Each row is a point on a landscape with many valleys, with its height.
A ball rolls from a point to the lowest of its 2 nearest points, and stops where none of them is lower. Distance is the straight distance between rows; heights are no part of it.
j_534: [ 95  94  87 173 135 190  59 105 196 142 150 177  93 124 135 116 177 181
 151 105 170]  (h 524)
j_86: [145 138 165  79 140  91 138 115 140 121 105 132 142 127 140 112 114 117
 121 134 109]  (h 397)
j_624: [150 124 191  99 141 125 143 162  93  98 111 117 118 143 146 112  86 199
 132 125 129]  (h 439)
j_970: [159 150 155 123 168  93 175 136 116 120 141  83 170 128 140 205 107  83
 122 152  95]  (h 261)
j_381: [129 151 113 190 135 183  52 144 141 106 190 167 101 136 135 129 143 121
 121 144 190]  (h 434)
j_892: [115 142 156 137 123 186 117 160 115  77 163 117 103 179 145 127 131 177
 137 111 163]  (h 142)
j_140: [ 99 147 135 113  96  97 127 112 183 127 108 136 106 100  96  90 104 165
 167 114 139]  (h 344)
j_363: [120  84 100 160 101  94 139 103 108 198  82 153 142 117 103 116 152 123
 112  99 123]  (h 282)
j_448: [109 117 121 139  73 103 125 122 164 124  51 127 143  68 161 162 103 114
 124 131 130]  (h 504)
j_552: [200 163 168 121 183  94 169 142 104 107 161  89 116 163 115 124  76 115
  74 152 116]  (h 542)
j_630: [153 138 138 148  98 112 157  85  99 154 109  98 166 103 164 224 145  97
 164 156  98]  (h 475)
j_164: [123 138 141 129 110 160 107 130  75 108 191 123 108 154 137 123 124 144
 134 119 142]  (h 51)
j_741: [125 164 175 121 148 121 167 157 153 113 114 115 116 142  73 101 104 195
 171 124 147]  (h 408)
j_89: [108  85 119 144 105 146  83 155 144 155 130 135 118 144 174 100 143 135
 116  95 140]  (h 487)
j_385: [176 126 185  87 126 105 139 132 117  76 132  90 121 118 175 155  76 141
  94 142 119]  (h 400)
j_373: [105 124 139 120  56 131 127  69 134 139 105 136 130 116 154 125 150 137
 145 103 137]  (h 262)
j_748: [ 82 131  95 121 124  82 167  86 149 187  30 141 162  91  74  77 164 137
 137 107 118]  (h 165)
j_848: [ 90  91  97 113 130 141 110 181 173 133 117 124 123 137 138  97 136 134
 126 100 128]  (h 503)
j_248: [137 100 123 141  81 116  91  85  68 160 161 146 109 137 153 108 152 121
 116 102 131]  (h 155)
j_871: [ 97 164 143 121 129  86 134  77 160 158 106 160 181 107 107 120 151 101
 134 115 140]  (h 403)
j_288: [100 167 149 120 147 105 134 145 187 116 129 130 110 123  71  90 124 181
 184 105 151]  (h 381)
j_481: [158  78  93 133  77 105 122  85  70 167 129 119 131  82 159 173 133  94
 120 144  88]  (h 231)
j_751: [182 164 158 106 124 118 189  96 108 101 116  98 121 155 121 148 112  97
 121 159 104]  (h 581)
j_469: [ 81 155  93 133  85 158 131  42 175 134  79 169 111 102  84  89 147 154
 150 131 145]  (h 612)
j_983: [ 94  94  60 177 180 159  96 173 128 170 136 167 127 166  97  88 180 125
 115 108 139]  (h 660)
j_228: [111 136 123 124  58 149 123  92 143 142 145 108 160  41 139 174 110 109
 143 141 142]  (h 356)
j_916: [ 82  96  67 124 134 123 102 176 178 108 125 144  92 122  94  87 137 144
 133 100 132]  (h 519)
j_51: [147 158 157 117  72 156 114 110 130  93 162 107 122 113 152 150 123 110
 125 144 162]  (h 185)
j_476: [144 138 201  96 176  97 164 180 111  96  99  84 153 155 151 127 116 177
 119 106 135]  (h 455)
j_10: [147 156 147 102  76 163 130  97 145 130 174  80 150  77 157 176 117  94
 136 155 137]  (h 275)
j_677: [126 120 128 136 146 135 103 145 152 147  88 175 118 149 110  68 149 157
 137 128 146]  (h 451)
j_906: [130  97 114 137  77  87 110 134 138 130  98 122 132  82 169 163 111  92
 112 123 122]  (h 481)
j_884: [102 122  57 151 149 170 104 111 148 121 168 176  99 137  66 113 163 122
 141 132 136]  (h 628)
j_232: [111 140 135 115  68 125 125  91 147 124 158 130  98 110 106 110 125 148
 166 114 138]  (h 308)
j_403: [ 89  96  63 136 189 169 102 161 133 134 125 164 103 177 101  75 207 160
 141  99 135]  (h 673)
j_745: [ 83 133 111 112 140  95 175 125 142 170  37 129 184  95  95 113 159 127
 149 115 114]  (h 235)
j_324: [166 111 111 122 120 127 106 151  61 102 136 121  87 145 173 116  96 101
  79 149 103]  (h 506)
j_822: [132 138 134 141 173 149 110 173 116 118 128 156 122 165 117  94 127 135
 119 138 146]  (h 480)
j_815: [150 143 135 141 131  78 157 150 134 135 140  87 145 119 133 186 103  68
 132 138 108]  (h 167)
j_768: [116 176 132 112 144  91 161 129 170 109 144 112 144 130  76 130 114  82
 130 126 131]  (h 325)
j_314: [118 133 121 135  89 207  98 101 157 126 160 153 117  87 107 128 121 158
 158 156 158]  (h 424)
j_509: [158 159 137 137 164 200 153 147 158  74 197 100 101 156  78 133  91 161
 110 153 158]  (h 170)
j_517: [149 131 128 141 175 123 164 173  50 137 152  66 130 175 163 158 103 109
 106 132  83]  (h 338)
j_412: [ 83 173 134 107 158  97 147 118 175 125 121 143 164 114  78 110 134 108
 140 119 140]  (h 394)
j_904: [205 170 181 117 147 102 190 102  87  95 159  71 129 144 119 170  89 120
 104 157 112]  (h 565)
j_136: [145 148 149 114 169 188 151 146 115  86 190 105 131 159 111 132  96 142
  97 147 136]  (h 276)
j_812: [176 154 166 137 188  90 137 188 125 115 148 105 127 140 121 121  66 113
  82 146 133]  (h 514)
j_843: [153 148 190 116 114 136 168 138 122 102 118 107 108 143 111 120  84 187
 154 134 137]  (h 426)
j_949: [ 91 116 131 129  81 177 120 104 152 132  91 153 120 144 143 102 158 168
 148 110 148]  (h 280)
j_343: [120 130 127 137 135 136 182 172  98 133 114  98 145 154 118 156 122 112
 142 125 108]  (h 268)
j_220: [171 134 159  91 144  66 144  92 120 141 105 130 145 110 145 143 110 100
 129 157  85]  (h 423)
j_318: [130 130 121 182 162 129  47 108 157 153 150 206 120 144 119  85 165 130
 106 122 176]  (h 350)
j_705: [132 159 138 151 131  79 151 145 155 156 145 110 144 134 102 143 117  71
 141 126 129]  (h 251)
j_877: [142 122 144 160 142 125  78 128 134 146  87 202 129 147 136  75 154 138
 101 133 167]  (h 422)
j_818: [106  89 127 142 125 156  89 163 109 165 164 130 146 136 172 123 122 136
 122 109 126]  (h 469)
j_317: [ 84  94  82 156 140 169  82  79 224 159 104 172  97 123 113  88 190 185
 142  86 158]  (h 559)
j_692: [ 96 123  76 134 216 155 102 193 137  97 131 158 106 161  84  89 182 161
 142 114 147]  (h 684)
j_726: [118  87 108 102 138  61 139 164  66 119  73 132 141 110 136 138 132 116
 111 109  94]  (h 309)
j_459: [117 104 132 116 131 178 128 139 107 158 135 138 163 140 157 137 126 124
 127 142 111]  (h 438)
j_921: [157 147 188 117 185  86 159 189 135  93 113  92 149 139 133 133  88 145
  95 124 144]  (h 479)
j_497: [ 91 137  68 145 127 164 103  91 168  90 141 178  80 134  79 113 176 145
 157 120 153]  (h 611)
j_337: [130 140 145 163 116 100 112  76 144 187 130 164 167 132 128 123 168  81
 113 113 150]  (h 327)
j_16: [142 123 132 140 170 107 110 180  98 157 124 137 122 159 134  83 121 125
 106 132 121]  (h 500)
j_655: [117 159 130 122 142 210 135 125 195  80 175 111 100 145  97 132 119 169
 153 141 151]  (h 286)
j_283: [ 88 118  85 145 191 135 131 226 107 109 114 140 125 144  70  92 148 152
 136 114 146]  (h 695)
j_106: [142 143 131 173 141 107  82 117 152 177 160 170 135 148 125  97 146  81
 106 127 157]  (h 226)
j_167: [125 123 122 148 153 143 162 194  68 151 141  87 129 177 142 139 115 125
 131 118 101]  (h 305)
j_382: [113 119 110 140  56 170 108  90 162 158 133 138 138  56 119 138 112 125
 140 147 145]  (h 418)
j_406: [ 85 138 139 113  99 195 127 125 142  81 131 134 118 153 138 124 148 172
 156 111 151]  (h 221)
j_8: [153 157 131 172 133 156  75 121 134 135 169 178 129 123 112 118 123  87
 108 167 170]  (h 348)
j_940: [181 113 114  91 101 122 166 110 120 111 124  69 101 108 152 172  95  97
 127 166  71]  (h 464)
j_888: [136  77 115 139  66 109 121  68  66 181 133 128 127 121 158 139 160 119
 121  98 109]  (h 186)
j_418: [147 170 145 114 102 130 199 108 142 106  87  99 114 160 107 133 118 111
 149 143 112]  (h 592)
j_329: [192 121 134  92 115  87 147  85 121 128 102 102 120  96 159 166 100  99
 133 173  61]  (h 445)
j_693: [ 89  96 111  95 131  60 146 135  96 128  71 128 173  87 146 161 143 116
 125 100  93]  (h 333)
j_121: [118 118 106 178 117 195  51 127 167 136 185 157  95 137 149 118 156 144
 139 122 176]  (h 483)
j_300: [108  98 125  97 138  96 145 113  96 134 107 120 189  90 167 199 134 107
 132 126  77]  (h 373)
j_819: [ 92 106  88 136 110 103 145  80 142 173  69 167 136 108  67  81 164 139
 125 105 125]  (h 233)
j_79: [155 111 156 113 111  99 118 146 109  85 124  77 128 104 206 195  97 120
 109 133 112]  (h 429)
j_854: [153 131 136 101 183  62 117 180  82 113 114 125 112 161 132  66 119 115
  89 119 113]  (h 515)
j_443: [151 112 135 112  85  92 108 112 131 113 120  95 139  76 200 197 113  94
 120 139 112]  (h 457)
j_200: [118 115 156 110 126 132 148 126  75 124 133  98 177 127 183 200 132 127
 143 124  99]  (h 417)
j_673: [185 112 109 102 121 142 149 139  88 105 148  82  98 125 148 150  83  88
  92 170  85]  (h 486)
j_319: [130 129 144 113 141 203 145 153 136 123 167 106 159 128 133 154  94 121
 122 159 130]  (h 372)
j_911: [110 106  74 172 151 159  93 151 127 165 169 162 120 148  98 103 145 107
 115 128 134]  (h 646)
j_962: [121 114 117 133 114 125  91 120  77 135 176 150  94 156 131  85 141 142
 128 107 131]  (h 116)
j_579: [163 115 138  92 165  82 117 161  81  98 133 108 109 151 178 111  95 106
  77 128  92]  (h 518)
j_6: [146  82 100 118 126  78 129 128  71 149 118 141 134  96 132 144 105  96
 110 141  79]  (h 278)
j_933: [130 120 131 121  58 111 144  55 109 157 111 119 135 122 166 151 161 108
 143 111 112]  (h 223)
j_851: [155 124 148 144 115  99 156 109  64 146 122  88 152 131 179 214 135 122
 165 138  90]  (h 449)
j_328: [108 155 128 125 117 193 125 127 171  71 154 137 109  99  86 137  99 167
 152 154 160]  (h 357)
j_169: [154 139 166  89 139 121 123 127 133  91 148 132 125 127 134 114  92 125
 101 146 128]  (h 364)
j_330: [104 135 133 106 147 110 183 157 128 142  73 108 161 142 111 124 149 127
 151 116 111]  (h 294)
j_72: [ 80 132  70 143 126 161 106  55 198 131  95 180  91 120  83  84 183 166
 150 108 147]  (h 587)

For each start below, name the point where the ball stops.
j_403 => j_106
j_906 => j_169
j_232 => j_164
j_324 => j_169
j_317 => j_106
j_848 => j_509
j_854 => j_106
j_283 => j_106
j_812 => j_164
j_448 => j_169
j_693 => j_164
j_363 => j_164

For each start below, name every point that the ball comes to, in order.
j_692 => j_403 j_983 j_911 j_884 j_497 j_72 j_317 j_534 j_121 j_381 j_8 j_106
j_579 => j_324 j_673 j_940 j_329 j_220 j_86 j_169
j_630 => j_200 j_300 j_693 j_726 j_6 j_481 j_888 j_248 j_962 j_164
j_552 => j_812 j_921 j_476 j_624 j_843 j_741 j_288 j_140 j_232 j_373 j_933 j_888 j_248 j_962 j_164
j_851 => j_200 j_300 j_693 j_726 j_6 j_481 j_888 j_248 j_962 j_164
